Each row is a point on a landscape with many valleys, with its height.
A ball rolls from a point to the lowest of its 2 nearest points, and stops where none of them is lower. Distance is the straight distance between rows; heights are no part of it.
rivan: 183  73  111  156  174  125  100  97  125  88  110  96  107  122  116  118  134  119  138  124  127  149  153  105  110  111  103  131  91  99  129  174  height 5.89
zuti: 158  129  152  117  117  147  133  191  109  114  135  163  134  159  96  153  138  133  110  148  131  132  107  95  180  151  160  151  153  128  116  167  height 1.73
Zak: 143  83  132  117  123  122  134  107  134  117  121  146  123  107  153  103  107  122  142  136  150  168  137  157  71  96  125  134  127  151  119  127  height 3.80
gugid: 96  146  105  146  122  149  116  88  102  132  164  142  137  131  82  153  147  127  123  98  122  92  147  127  125  128  134  78  110  148  82  116  height 3.39
Fito: 140  160  138  110  117  136  113  184  155  137  104  107  146  135  152  129  139  127  128  147  124  105  85  105  132  147  138  161  142  108  164  144  height 2.94
tegaz: 102  125  146  138  141  123  127  130  129  132  108  141  119  61  188  100  110  126  149  98  117  148  170  141  125  104  114  122  112  138  136  70  height 7.17
dimur: 159  154  138  116  126  126  127  160  137  113  126  114  95  161  114  115  146  132  107  167  111  126  112  107  153  153  149  148  155  96  164  154  height 4.27
mam: 91  186  92  131  136  100  139  119  141  158  157  105  104  168  107  116  149  116  114  170  128  93  112  156  115  142  119  123  136  118  137  102  height 6.33
naz: 66  118  105  154  126  173  111  77  125  129  146  148  132  79  117  127  153  130  152  97  102  99  154  144  112  115  138  87  125  145  86  89  height 4.05
fuvag: 132  159  135  133  138  150  131  126  103  150  97  151  163  116  102  163  100  147  141  91  124  124  149  92  183  142  139  114  121  129  118  154  height 3.96
voza: 70  118  104  134  130  112  131  118  157  142  154  135  134  111  115  129  132  136  137  164  149  117  122  160  103  99  148  115  130  162  122  109  height 7.15
Vesu: 149  101  146  116  75  115  146  132  141  89  146  120  98  113  167  108  121  126  128  123  125  145  115  135  110  110  122  142  124  146  145  105  height 2.95
gevip: 95  101  137  140  138  137  108  104  138  158  123  132  141  79  163  114  145  115  123  100  125  128  176  150  110  100  133  104  103  152  116  73  height 6.57
Pil: 100  135  112  145  150  99  168  135  129  137  114  124  130  173  73  142  143  125  104  154  115  131  120  140  162  144  106  134  126  141  111  98  height 4.20
Nera: 114  146  160  117  123  158  121  172  130  152  105  140  166  88  199  130  101  125  139  84  135  124  128  137  131  136  130  142  120  122  156  101  height 3.02
mileb: 129  182  147  110  87  163  159  149  93  118  125  139  150  168  150  149  119  119  131  141  125  113  82  126  129  173  135  146  153  153  118  120  height 5.98
borug: 72  104  100  151  124  148  118  78  114  126  156  135  142  110  113  152  163  121  143  101  126  86  141  143  95  123  124  83  114  161  80  99  height 3.68
Maba: 117  154  126  114  139  146  113  88  126  160  134  136  137  137  123  111  122  124  118  120  133  116  143  167  101  132  138  106  139  112  121  126  height 5.29
razin: 179  109  135  125  122  132  80  130  122  90  175  109  92  155  130  99  175  107  101  138  134  106  117  124  92  136  155  118  130  90  152  159  height 3.42
pov: 122  117  122  115  132  114  109  120  145  138  149  126  125  120  151  96  137  115  108  139  137  127  125  160  76  100  138  119  123  121  133  111  height 3.22
Suba: 107  111  127  127  139  119  139  97  139  156  80  123  107  67  187  99  116  112  138  100  139  162  153  150  107  111  97  108  113  142  125  83  height 7.04
zefon: 119  96  105  147  165  112  125  89  94  131  143  160  149  180  74  140  149  117  122  146  141  128  138  164  106  147  114  114  136  146  83  123  height 3.24
lon: 152  95  158  115  112  134  129  159  135  108  140  130  117  95  160  127  111  136  140  78  135  145  157  113  151  105  132  144  107  112  152  126  height 6.84
Vepu: 134  142  119  133  119  93  139  147  124  108  175  126  109  176  72  142  157  120  95  155  119  114  126  120  150  138  127  134  121  133  132  126  height 4.54
Lazit: 152  72  139  98  157  135  135  117  130  150  113  150  154  179  101  145  125  127  131  132  152  151  135  141  139  137  125  148  144  129  95  144  height 4.34
peda: 147  148  131  122  82  133  136  106  114  112  169  105  99  158  137  105  138  117  104  131  123  110  113  125  103  145  130  121  120  130  144  111  height 2.22
kefe: 166  112  143  121  155  137  135  149  128  120  106  133  114  145  92  144  117  132  138  118  126  146  158  96  175  132  132  149  128  110  133  178  height 3.25
velu: 122  139  128  131  119  117  138  132  150  128  141  122  124  140  103  132  125  136  124  151  125  126  125  127  126  115  133  132  132  137  135  136  height 4.36
sadez: 157  85  140  113  142  139  117  100  137  145  123  120  133  151  131  121  136  111  112  88  138  134  147  137  112  131  105  123  114  109  133  134  height 5.12
leg: 159  154  154  115  105  145  133  166  120  106  127  141  131  126  135  144  117  148  140  125  125  119  116  95  153  137  147  148  135  120  150  161  height 5.26
bas: 111  156  133  132  97  148  162  130  102  122  102  150  159  133  131  152  95  146  159  127  121  126  108  118  140  139  124  133  137  163  105  132  height 3.45
Punev: 154  148  121  160  103  106  121  109  111  81  163  106  82  135  94  113  140  140  106  150  101  133  130  95  148  129  131  118  110  112  156  142  height 3.04
zizuz: 131  116  114  119  149  93  132  122  176  156  94  94  106  122  134  102  127  125  114  148  144  163  118  131  114  105  94  131  139  120  139  128  height 3.26
Rureb: 90  188  126  137  104  158  148  122  107  141  89  121  145  110  148  152  102  141  145  87  103  103  121  115  161  150  98  108  127  125  116  113  height 4.21
Sidi: 161  167  132  129  122  130  126  174  113  102  127  122  92  158  99  124  159  135  101  164  103  118  106  68  187  163  165  146  150  101  157  153  height 4.73
vomip: 105  165  128  145  128  150  130  87  128  158  120  110  114  102  114  130  113  146  122  91  103  115  160  119  153  131  111  93  111  112  137  116  height 4.75
livim: 94  90  105  131  168  118  138  88  122  161  124  155  151  168  87  146  133  121  141  162  155  141  134  166  128  145  132  130  150  163  86  116  height 3.53
muv: 158  99  114  138  160  97  103  138  138  101  159  107  69  182  88  103  177  108  86  172  111  131  128  128  141  143  114  146  153  85  134  158  height 3.06
Nivu: 145  177  132  126  82  146  134  118  88  105  188  151  117  160  106  133  132  127  117  136  133  109  117  121  126  137  178  114  131  142  117  136  height 3.03
Dele: 93  135  130  110  145  134  128  116  143  182  148  138  157  174  101  162  141  116  106  113  151  114  132  150  138  148  124  116  131  141  113  115  height 4.06
les: 71  188  101  127  120  123  138  105  141  149  164  96  95  142  128  116  149  119  118  143  117  88  118  146  112  139  111  99  118  122  132  87  height 6.50
suvu: 172  160  147  130  95  130  123  116  106  89  160  119  78  127  126  115  131  141  111  127  110  125  132  90  159  148  143  121  126  91  177  150  height 2.47
Nasi: 163  78  99  146  168  102  118  86  135  108  98  87  84  116  123  103  122  117  131  136  139  176  148  105  121  112  82  136  100  116  136  151  height 6.12
tuze: 105  127  152  126  125  122  132  185  135  136  105  133  164  68  215  136  106  138  155  89  121  133  135  124  143  116  117  154  107  138  142  83  height 3.41
fareg: 169  123  143  131  132  117  141  104  96  107  135  127  91  185  105  99  145  113  80  148  107  145  121  144  135  180  104  129  141  105  129  118  height 2.14
Kimu: 100  116  117  135  169  101  165  113  143  162  82  114  139  167  107  132  127  119  121  155  127  149  118  148  139  147  96  136  148  145  107  104  height 4.00
Dar: 77  161  118  143  108  147  130  114  127  116  132  135  113  66  149  110  101  147  157  123  93  121  145  140  116  95  139  101  137  137  118  90  height 4.84
ripez: 133  80  109  149  120  113  132  97  123  94  124  123  118  90  146  104  122  123  141  125  133  149  135  137  69  83  125  116  106  158  112  108  height 3.40
mebu: 110  93  123  130  133  122  144  75  134  152  90  99  109  95  164  119  127  109  137  85  130  149  144  132  112  123  87  105  96  152  113  79  height 6.96
Leten: 176  135  142  115  104  128  138  113  114  104  153  123  90  176  122  108  152  116  92  147  120  125  111  119  131  167  122  132  144  116  147  128  height 1.69
fafov: 155  134  152  93  133  143  122  164  141  150  154  130  127  192  118  138  154  107  100  135  138  122  109  137  142  162  140  151  166  106  132  140  height 4.51
Nos: 130  137  142  118  98  124  114  158  140  115  167  128  115  95  168  99  126  137  119  149  117  123  134  135  103  85  171  136  109  132  147  94  height 4.48
zun: 161  177  130  124  118  139  134  187  85  111  118  145  127  154  103  133  155  122  92  160  111  116  87  79  180  183  172  150  147  120  134  139  height 5.02
Daga: 149  65  111  115  154  100  123  79  142  141  99  109  129  146  134  114  143  104  121  116  154  161  134  145  94  119  93  118  123  131  104  121  height 5.31
nazol: 171  152  122  132  139  115  94  106  118  106  165  112  93  147  132  85  151  114  98  152  124  112  126  133  94  138  152  114  128  86  157  155  height 4.09
Luves: 113  160  115  107  141  133  106  91  117  163  164  131  131  177  128  110  142  111  108  132  139  103  127  180  90  141  135  106  147  107  118  111  height 5.01
Gelen: 140  101  146  126  118  102  158  151  138  122  115  105  105  78  187  130  104  135  146  74  128  150  133  109  158  122  80  150  96  112  157  99  height 7.23
zodup: 110  130  126  137  117  128  151  127  121  123  86  120  153  93  152  154  95  150  169  97  123  139  125  101  156  125  118  142  113  137  133  127  height 5.07
konav: 118  151  131  119  170  131  138  139  109  161  92  157  170  169  104  130  123  130  107  156  120  134  113  157  150  165  136  140  161  119  111  131  height 5.87
gubuk: 82  150  76  134  141  84  112  118  148  150  171  110  124  147  118  123  161  101  116  154  141  88  125  165  86  120  109  107  122  120  138  110  height 6.11
Pufu: 82  113  97  141  141  103  110  110  162  150  142  99  129  108  139  112  173  108  116  123  128  107  125  158  73  106  109  93  108  138  121  83  height 6.24
sal: 158  77  103  167  177  106  100  114  124  96  123  96  132  104  124  116  140  124  129  129  125  135  136  124  71  96  122  106  103  111  121  153  height 5.46
fud: 145  111  121  133  193  113  126  142  130  128  109  132  121  167  82  113  135  126  95  161  115  168  141  146  168  133  127  158  162  86  121  154  height 1.95
kab: 72  156  134  130  132  181  123  120  127  178  102  147  176  98  131  165  115  137  151  95  125  111  130  122  150  145  150  102  132  146  106  124  height 3.61
tud: 85  185  122  136  103  145  161  129  99  124  86  126  149  135  137  142  110  139  144  134  103  106  98  123  146  162  101  123  138  153  102  114  height 3.87
mufe: 84  153  107  163  156  146  137  77  122  145  85  126  119  93  108  115  97  145  157  135  113  134  152  126  129  124  130  112  157  140  119  132  height 8.32
Dit: 165  135  158  85  127  140  124  156  139  143  128  116  106  180  160  107  140  115  102  145  127  132  97  127  140  175  135  158  181  89  154  148  height 4.99
kur: 96  191  128  117  92  166  150  115  107  123  153  142  118  136  130  125  109  134  144  129  116  100  117  143  118  136  142  111  147  147  102  109  height 1.97
pasu: 95  146  143  118  144  161  121  125  142  190  122  138  172  134  114  170  125  128  122  102  142  107  134  133  148  145  147  109  128  141  119  129  height 3.86
bonul: 143  124  171  104  106  173  128  153  120  135  142  156  158  138  136  161  107  125  127  88  149  135  128  116  145  133  145  132  126  140  129  141  height 1.54
Nur: 131  145  136  120  128  145  101  172  132  139  88  143  187  118  121  150  118  144  151  141  137  117  103  109  145  140  143  158  129  134  132  168  height 4.86
delo: 156  117  154  112  123  149  142  157  105  117  101  165  160  132  147  140  89  139  162  134  145  143  111  127  123  145  131  159  146  138  130  162  height 6.34
nafaf: 166  97  120  135  133  106  90  142  141  91  173  107  82  174  100  113  191  109  103  157  129  107  123  121  110  138  134  132  152  94  148  167  height 2.46
Beri: 117  96  124  139  91  123  129  111  123  100  148  117  130  95  161  116  135  128  131  109  111  129  138  140  95  92  122  112  95  150  110  72  height 2.93
bezem: 104  144  111  129  135  84  153  147  150  136  152  111  113  178  81  140  164  115  96  162  122  110  112  137  150  147  106  138  120  132  141  104  height 4.37
Sipil: 133  148  146  105  89  138  131  149  131  108  179  143  129  140  131  136  122  139  132  163  144  118  98  127  115  121  179  137  138  152  142  133  height 4.03
Mepel: 128  132  114  146  129  96  157  137  155  113  92  105  97  73  151  104  95  139  149  141  129  167  120  111  124  98  98  139  121  130  155  130  height 6.66
Fato: 111  190  118  125  72  142  151  131  95  102  176  152  124  144  122  153  119  142  134  134  119  113  101  115  148  131  160  109  146  153  93  113  height 2.57
gebor: 108  144  131  120  127  147  87  178  141  140  85  136  192  76  159  139  118  145  150  113  134  107  117  113  138  123  148  151  110  120  149  146  height 4.19
mek: 101  124  110  127  154  102  105  148  155  154  164  142  147  144  64  147  141  141  126  168  159  116  135  139  139  108  152  126  128  125  136  149  height 6.51
Seg: 108  176  123  124  165  135  129  101  118  174  113  144  147  164  105  117  119  132  113  144  118  121  131  166  132  153  133  114  165  106  113  127  height 5.60
tef: 164  97  134  141  117  111  118  134  142  94  129  103  73  84  160  91  126  120  124  116  127  152  143  120  114  111  98  136  103  104  165  136  height 2.60
Kobu: 91  134  103  135  119  108  107  145  141  135  192  145  142  124  79  160  151  143  131  148  148  96  128  136  127  96  161  108  107  144  128  130  height 6.73
vekup: 111  139  119  129  162  114  134  150  138  148  141  158  147  169  66  150  138  136  112  170  145  121  119  144  154  136  148  139  140  129  121  140  height 6.30
ziri: 147  123  174  105  97  169  131  173  124  120  152  143  150  117  178  164  107  122  127  71  135  137  129  112  148  129  132  151  123  124  149  118  height 1.99
pume: 106  139  119  126  179  119  136  153  102  157  130  181  165  173  79  149  134  129  104  173  137  132  108  171  152  154  147  137  159  124  99  118  height 6.09
katu: 145  148  120  142  183  124  132  156  123  138  81  135  144  151  95  114  125  135  104  169  104  147  128  130  167  152  131  155  156  90  132  155  height 1.18
foni: 150  137  143  103  109  135  127  161  140  109  143  139  124  132  142  113  121  134  134  181  143  131  94  129  109  124  179  152  162  128  151  156  height 4.72
lalet: 117  154  126  126  80  145  152  131  107  115  139  156  156  139  115  180  104  142  138  118  122  133  112  104  165  122  145  112  129  160  88  124  height 3.05
Lazi: 136  211  124  115  86  167  122  154  79  123  132  153  151  139  148  136  123  129  134  139  128  96  88  98  149  162  180  127  135  135  126  142  height 5.49
keb: 133  135  123  122  96  118  130  130  114  102  198  148  122  166  108  135  143  122  124  157  147  106  109  145  101  129  155  128  130  152  123  127  height 3.48
Vir: 135  82  132  112  135  113  100  133  146  121  140  144  128  92  166  90  130  122  125  145  145  154  136  166  65  81  141  126  127  133  119  115  height 3.79
Topa: 55  118  86  145  160  110  106  88  163  179  133  128  131  89  125  115  151  112  134  146  144  118  141  171  92  105  137  96  143  147  114  101  height 7.63
fazi: 132  90  98  152  155  97  123  93  152  124  100  88  108  88  130  102  127  114  130  130  137  164  148  118  100  92  104  121  103  133  132  119  height 6.29
Fuvib: 109  167  127  130  105  137  120  137  128  118  154  139  117  77  163  99  104  147  141  142  106  117  144  141  106  85  164  118  122  131  140  90  height 4.87
dozo: 128  141  116  144  127  151  123  91  94  135  142  149  139  128  73  149  127  139  127  104  124  121  164  112  148  123  146  90  112  148  93  139  height 3.62
Mige: 134  114  112  124  170  95  125  102  160  158  118  102  117  157  102  109  148  119  97  145  128  145  129  148  124  126  97  129  143  106  130  130  height 2.91
lala: 94  141  109  131  147  113  138  104  167  158  101  110  122  111  138  113  116  124  124  141  130  144  117  140  106  114  116  114  142  137  131  107  height 3.64
Kabo: 130  81  137  130  126  126  144  135  127  104  120  151  138  73  165  125  89  145  169  117  145  163  152  123  127  85  147  151  107  150  125  111  height 4.10
boma: 106  76  115  127  137  145  148  64  118  143  105  133  135  109  130  137  112  125  166  117  153  149  148  138  109  121  134  119  126  175  93  106  height 3.44
Givo: 162  129  154  125  107  123  160  154  126  98  92  127  113  147  143  121  114  135  133  146  117  145  104  113  138  155  109  157  153  129  146  148  height 6.58
zevu: 116  178  147  117  129  163  131  134  109  161  88  147  173  139  133  151  107  129  128  116  121  108  114  124  144  165  126  129  139  135  120  138  height 2.90
lil: 102  98  121  130  138  112  114  119  170  159  115  116  130  93  158  111  152  112  121  119  135  144  143  153  88  91  122  112  105  153  117  80  height 6.43
kanid: 108  179  104  137  116  131  136  109  101  132  170  143  123  154  67  152  141  125  108  114  112  92  135  119  157  139  123  93  113  137  91  112  height 3.14
suv: 98  118  77  138  146  86  94  123  113  146  178  147  148  155  105  151  164  99  134  157  146  83  127  173  82  127  112  109  123  131  131  120  height 5.88
sel: 144  166  142  111  104  134  122  178  141  128  112  101  119  99  173  115  124  135  128  123  124  110  100  111  137  139  137  150  130  98  182  137  height 2.18
vege: 141  133  146  102  141  146  121  139  133  165  165  151  152  194  96  157  148  107  90  120  150  121  126  148  138  152  134  130  141  118  119  128  height 4.24
farid: 146  140  154  103  120  168  112  173  119  137  140  166  162  139  110  164  112  143  122  136  153  121  105  110  155  138  165  139  135  141  116  163  height 0.85
fuf: 137  102  121  123  144  116  139  174  154  132  62  117  145  133  129  134  126  131  154  159  131  143  103  106  139  136  107  186  147  130  127  160  height 5.86
Vukem: 145  100  149  121  114  103  150  170  155  112  106  100  75  84  172  117  113  140  141  106  130  148  116  95  154  129  81  160  117  100  169  135  height 7.10
reko: 152  90  143  123  130  123  145  114  130  109  117  122  112  111  145  120  105  126  144  99  138  149  153  125  125  110  115  138  114  122  143  141  height 6.64
Nub: 148  120  143  121  161  154  133  139  117  149  92  146  149  148  87  163  116  139  133  116  135  137  149  96  178  145  138  136  127  123  112  164  height 3.66
mepes: 130  130  121  139  144  126  124  160  129  136  63  140  178  138  110  137  118  137  145  164  120  128  104  116  144  147  124  165  137  140  122  155  height 5.37
zegeg: 140  151  153  112  111  133  120  186  135  125  99  110  137  91  204  116  124  120  137  100  127  107  94  109  132  163  107  168  123  104  178  125  height 2.77
Runif: 150  103  130  129  128  95  162  160  151  99  92  101  95  98  159  122  97  139  163  124  139  160  115  98  144  119  102  171  135  121  156  154  height 6.90
Susun: 94  187  114  133  123  125  154  121  120  143  144  119  123  161  94  134  138  134  112  145  103  103  119  124  153  146  122  108  128  133  109  105  height 2.87
popep: 162  80  146  128  107  128  113  127  119  100  149  123  128  125  153  112  144  111  118  115  135  127  126  144  70  112  128  126  109  131  125  120  height 3.55
butu: 147  156  154  120  82  135  165  141  98  105  117  133  128  150  148  132  104  132  133  125  115  130  100  116  145  164  115  140  148  145  142  126  height 6.25
zaz: 126  191  133  119  83  165  120  161  89  125  113  146  180  138  150  148  119  122  137  128  131  104  82  106  136  170  136  147  129  149  121  141  height 5.72
pizep: 121  175  121  143  132  133  127  124  130  129  127  124  131  93  113  114  104  150  132  139  110  118  143  125  138  102  158  108  132  111  149  146  height 7.90
biraf: 130  126  128  142  101  137  130  117  113  119  141  136  143  102  123  168  110  148  136  73  122  133  160  100  172  102  140  105  100  122  121  126  height 4.22
futek: 138  97  119  130  156  110  135  114  149  118  96  107  105  82  139  110  101  126  151  121  145  170  158  121  123  93  118  142  114  130  143  141  height 6.47
Zeg: 107  159  136  113  119  143  118  176  154  151  95  119  178  109  167  135  122  127  137  128  131  105  94  124  120  138  134  145  123  127  149  132  height 3.63
Fosut: 137  164  105  125  139  117  99  95  118  146  171  115  112  167  134  83  152  115  102  157  139  107  122  165  86  138  144  114  140  90  140  124  height 4.65
fav: 74  159  122  118  119  132  137  101  154  152  131  91  103  113  159  110  135  116  112  116  110  105  122  151  106  127  95  95  114  134  120  78  height 6.69
punan: 160  41  125  107  135  113  122  133  165  115  121  103  102  136  135  118  143  113  133  127  154  155  136  125  93  98  112  155  123  127  117  137  height 4.92
tamun: 106  124  82  178  161  108  102  83  133  124  138  106  127  106  88  114  139  130  130  149  128  121  152  134  90  102  130  98  123  131  126  137  height 4.45
vab: 157  73  135  110  147  125  143  128  147  123  111  120  116  163  114  129  123  120  136  143  141  161  137  132  125  115  118  164  141  133  107  152  height 4.61
Giri: 67  140  111  121  119  110  129  146  144  147  171  153  152  129  101  162  130  146  144  174  158  102  111  146  129  105  157  121  125  160  122  118  height 6.92
Vof: 117  100  138  96  156  129  135  105  145  177  108  148  162  166  135  135  122  125  127  139  154  151  115  165  121  134  121  138  164  137  105  126  height 4.07
Ralag: 154  107  151  102  143  134  113  160  139  115  121  155  124  150  132  119  119  137  137  178  141  150  100  143  125  127  157  162  182  112  129  182  height 5.71
vuma: 143  114  127  135  97  113  175  121  108  96  110  117  127  122  143  161  95  152  163  95  126  152  127  91  177  122  109  143  116  137  124  125  height 4.98
nisu: 141  124  128  128  124  104  154  167  156  121  85  100  115  139  131  119  123  133  127  168  114  140  94  108  135  141  94  167  151  131  147  143  height 6.27
Feli: 175  93  123  146  150  104  91  124  140  84  138  93  63  154  118  89  161  112  101  162  108  149  135  119  124  134  101  136  142  87  144  178  height 2.23
kib: 166  105  149  114  122  142  127  182  134  112  124  132  100  156  105  145  137  135  130  133  114  135  137  95  173  134  142  160  157  110  132  180  height 2.62
zepe: 130  135  131  141  137  120  111  128  155  121  133  123  111  82  135  101  112  140  127  134  118  141  157  125  118  84  146  128  110  107  162  134  height 7.66
mutu: 156  79  118  135  166  106  94  138  135  137  151  95  143  132  156  119  177  109  97  108  132  104  111  142  60  118  108  100  119  94  123  125  height 5.70
mele: 121  81  117  121  130  128  152  95  120  111  100  132  132  87  147  140  87  135  182  127  149  165  147  124  116  96  138  143  118  165  110  117  height 3.76
gigem: 123  96  102  155  156  107  102  132  134  139  146  97  141  109  152  123  176  108  104  121  122  82  110  150  53  116  110  87  101  118  126  94  height 5.99
lup: 67  123  93  145  157  120  118  86  156  159  127  142  132  96  108  119  128  134  155  170  147  133  134  163  106  104  147  114  163  156  110  121  height 7.41
vubi: 167  78  126  117  156  123  88  123  141  135  151  117  139  153  124  124  164  106  102  109  136  116  131  144  82  124  117  113  125  95  123  151  height 5.39
gov: 160  100  122  135  175  105  116  110  143  132  116  112  109  159  90  103  142  124  103  152  125  158  144  135  136  128  108  144  138  96  125  162  height 2.53
bafen: 116  184  116  126  134  124  137  140  140  143  121  118  131  146  117  119  123  135  126  175  117  108  102  136  123  142  139  140  150  120  143  124  height 3.85
pum: 150  206  127  125  115  146  129  164  83  119  107  141  145  153  122  129  131  128  120  159  110  104  89  102  158  177  167  143  144  126  139  143  height 5.25
gog: 144  102  145  123  84  129  148  127  123  90  159  134  130  147  118  141  120  132  132  119  133  137  124  120  123  111  132  130  121  157  119  132  height 4.35
rig: 102  123  113  140  129  142  144  75  114  144  119  131  142  120  84  165  127  140  147  103  129  128  155  107  157  127  137  105  115  155  94  116  height 3.81
Kima: 180  91  163  117  113  156  109  143  105  89  152  136  99  127  132  132  125  120  129  65  137  138  160  106  147  128  130  134  106  105  148  167  height 1.14
rabul: 167  97  138  134  99  132  113  124  108  84  175  129  134  140  114  128  145  123  121  116  131  116  121  122  94  121  145  117  106  133  125  141  height 3.98
mapal: 122  97  95  189  168  117  98  103  111  111  137  104  137  83  124  114  148  132  123  129  116  104  142  127  69  99  140  83  102  118  118  129  height 4.96
Gep: 152  141  124  135  113  106  113  151  107  105  193  146  120  170  64  152  169  114  97  132  138  100  129  109  150  136  151  117  109  127  124  144  height 4.74
Dori: 86  124  114  122  159  111  152  89  140  174  107  140  149  170  115  136  133  118  126  145  141  138  117  173  122  148  111  125  164  150  92  107  height 3.78
rero: 145  136  128  117  107  122  118  108  132  126  148  103  98  125  158  87  138  113  100  130  125  116  119  148  79  127  117  114  114  119  144  106  height 2.70
Labet: 164  84  147  116  89  110  141  142  149  89  142  100  83  137  143  112  139  120  118  127  128  146  115  112  114  119  105  143  125  132  155  136  height 3.38
zer: 97  87  81  137  155  67  113  105  134  153  148  134  144  166  110  139  167  95  127  152  154  116  118  178  90  134  94  117  133  140  111  119  height 5.65
vam: 155  157  142  134  93  135  135  155  85  93  120  156  150  104  143  161  92  147  157  87  127  135  120  97  174  134  143  137  127  117  135  166  height 4.71
Gulop: 187  89  141  136  128  121  107  107  126  97  130  97  85  151  129  102  150  116  96  124  119  135  130  114  110  149  87  124  114  99  144  158  height 1.29
susa: 60  159  125  121  117  161  156  103  125  133  133  146  134  129  115  143  116  136  156  135  119  100  117  146  123  133  129  102  150  163  89  105  height 2.54
tes: 118  102  151  128  136  116  135  174  138  120  100  147  141  57  191  111  94  146  169  106  142  150  143  128  128  99  136  150  114  140  141  103  height 3.77
leni: 145  44  134  111  118  125  123  135  154  106  139  116  130  121  126  142  136  129  142  113  145  144  140  109  118  86  131  156  95  145  116  122  height 5.14
nebeg: 127  159  117  128  159  96  136  130  159  154  115  99  126  159  111  109  131  127  103  170  119  135  111  141  133  133  114  144  154  96  144  130  height 3.32
Guna: 140  138  110  152  128  93  112  131  143  93  166  103  98  136  91  111  152  128  110  164  122  126  127  113  128  115  139  132  125  112  158  152  height 3.54
Pupu: 116  117  141  127  74  120  151  134  125  104  137  128  114  95  188  112  111  136  138  108  113  146  130  136  113  99  113  129  108  155  131  76  height 2.51
gilom: 167  132  164  104  110  158  121  181  98  102  118  163  139  134  146  149  110  130  142  123  138  130  109  104  151  162  146  165  158  127  140  181  height 5.79
fiza: 78  112  121  132  126  153  151  84  124  142  126  151  137  115  111  141  108  143  167  148  144  127  129  148  115  121  137  116  143  178  87  112  height 3.08
til: 80  127  109  147  114  154  143  85  122  127  121  134  115  84  124  128  117  143  160  107  106  124  156  141  118  109  128  98  132  151  104  95  height 4.43
nekuz: 140  109  137  143  141  107  107  151  136  111  129  125  113  64  166  88  124  137  132  110  111  147  177  133  125  85  126  137  89  108  158  100  height 7.45
Lus: 161  135  138  128  125  125  115  146  128  117  161  143  117  152  60  147  155  131  100  126  124  123  140  94  170  126  158  121  114  118  118  167  height 4.91
foti: 139  121  135  136  137  142  115  88  123  145  118  115  125  121  115  124  126  131  116  81  120  128  162  125  131  130  107  103  92  112  139  127  height 4.94
Fuz: 117  90  120  136  115  144  125  88  117  133  135  122  151  108  111  168  136  138  146  73  134  137  165  99  153  99  143  109  88  145  103  108  height 4.02
piz: 126  72  94  113  168  75  119  91  148  151  128  121  148  166  120  124  164  103  127  131  159  152  115  162  92  120  97  125  140  136  102  127  height 5.47
Dila: 162  133  143  122  127  118  119  138  153  112  130  107  73  131  128  97  135  130  113  153  118  141  126  111  137  133  125  145  149  91  168  162  height 3.65
Dafub: 152  96  143  121  101  127  163  135  118  92  120  133  126  134  122  147  101  142  156  118  137  158  127  101  151  119  128  159  127  146  122  144  height 4.70
Rafof: 152  94  137  123  95  118  100  155  138  96  181  127  120  111  158  104  155  117  109  132  119  121  124  135  78  95  151  137  103  138  140  100  height 4.04
Gifur: 135  117  130  140  135  132  139  85  103  123  134  145  128  168  90  121  126  118  125  135  129  133  140  152  108  135  120  115  129  145  95  125  height 2.92
vomi: 108  154  147  115  114  151  151  119  132  149  114  122  128  120  155  130  103  130  124  99  125  122  127  139  123  138  109  113  120  136  139  106  height 3.74
savub: 88  133  126  141  108  147  141  127  110  132  97  136  160  69  178  168  100  148  174  66  125  134  140  118  169  121  132  126  115  135  117  100  height 4.76
liga: 89  152  136  126  120  170  125  133  109  156  79  151  190  100  157  160  104  135  157  93  131  111  120  120  148  154  123  131  122  147  115  131  height 3.30
gor: 122  141  105  161  129  105  117  111  133  120  159  114  121  134  75  125  137  136  116  147  120  113  139  129  121  110  138  109  117  128  135  135  height 4.01
vazo: 146  145  142  136  135  124  152  105  106  125  121  136  117  167  94  118  121  126  105  146  114  136  133  144  134  153  116  128  135  123  124  125  height 2.56
dez: 111  185  138  121  127  156  143  130  114  148  133  148  151  158  103  147  121  130  119  132  122  108  114  126  150  157  140  114  139  145  109  120  height 2.55
Simul: 108  178  115  155  144  138  136  114  111  135  94  140  137  104  105  134  89  155  149  137  107  128  141  121  144  128  143  114  144  127  134  149  height 8.11
talin: 157  92  154  101  148  156  118  167  127  133  96  156  157  156  134  135  107  137  147  160  150  147  115  133  138  146  138  175  167  122  111  181  height 6.49
Nom: 92  130  118  139  109  148  136  111  115  143  110  138  163  84  136  189  110  155  163  73  121  130  154  101  185  111  151  108  113  139  102  116  height 4.50
Rusan: 132  171  120  149  111  131  124  150  84  112  88  156  173  98  127  162  96  150  159  89  124  124  122  94  185  143  129  133  115  124  118  160  height 4.32
giki: 90  182  131  113  139  146  141  106  142  172  95  110  135  138  143  118  114  126  123  129  109  107  115  145  123  155  104  111  140  126  130  111  height 4.08
dipa: 175  89  147  128  124  124  109  127  114  90  135  126  103  98  174  88  128  114  119  100  126  144  150  136  88  111  110  127  95  106  145  129  height 3.09
Kol: 157  102  133  129  135  107  115  138  156  111  118  94  56  102  135  92  119  123  127  136  127  160  139  104  137  117  92  141  124  93  165  160  height 3.07
vozur: 179  116  160  122  98  134  113  140  111  74  156  128  69  118  129  128  134  134  126  92  109  132  149  93  174  133  136  128  119  95  163  175  height 1.79
Kadez: 193  86  146  138  114  136  119  110  97  80  145  120  97  137  133  126  139  119  117  84  121  130  151  108  130  138  105  124  101  103  142  162  height 0.58
Tev: 103  198  118  149  117  148  147  100  110  149  109  115  115  121  113  135  110  149  129  117  92  108  134  108  166  151  98  98  129  118  119  114  height 4.49
pib: 140  121  168  105  121  163  124  187  129  136  116  145  160  106  188  148  107  120  144  86  150  123  120  121  130  137  126  166  128  123  153  132  height 2.52
fabip: 143  135  136  123  119  144  116  146  132  140  156  138  146  133  87  163  138  138  108  96  133  121  146  96  167  116  157  110  109  124  123  145  height 5.10
Minod: 128  122  154  104  144  147  133  131  138  164  97  134  146  104  175  122  97  124  139  87  141  135  135  145  124  134  125  129  131  117  150  114  height 3.43
risol: 135  125  154  142  130  118  101  149  126  127  137  149  128  72  188  92  128  126  130  102  105  132  191  136  131  91  125  125  98  124  139  67  height 7.31
popo: 80  120  136  124  111  138  143  103  143  141  117  107  114  95  185  114  131  112  130  93  107  128  142  143  117  121  83  100  100  153  119  60  height 6.85
tel: 70  150  112  130  155  123  150  101  166  179  68  109  143  121  142  123  122  125  137  139  123  126  115  141  126  145  100  111  148  149  121  110  height 3.95

Where does a ball stop that starts at each point below?
popo -> kur
rivan -> Kadez
butu -> tef
zodup -> dez
delo -> farid
voza -> nafaf
Lus -> Leten
leni -> Leten
gigem -> kur

Call two points neighbours if one is among the 2 nearest of the other. Go from one point of each pair to the other, from neighbour to neighbour, staying as low as possible. Name the highest point that can't be avoided.
farid / Kadez -> velu
nafaf / Kadez -> muv
farid / kur -> Kabo
tef / dez -> Fuvib
katu / farid -> giki
Pupu / Leten -> Zak
sel / tef -> Givo
tef / Pupu -> Labet
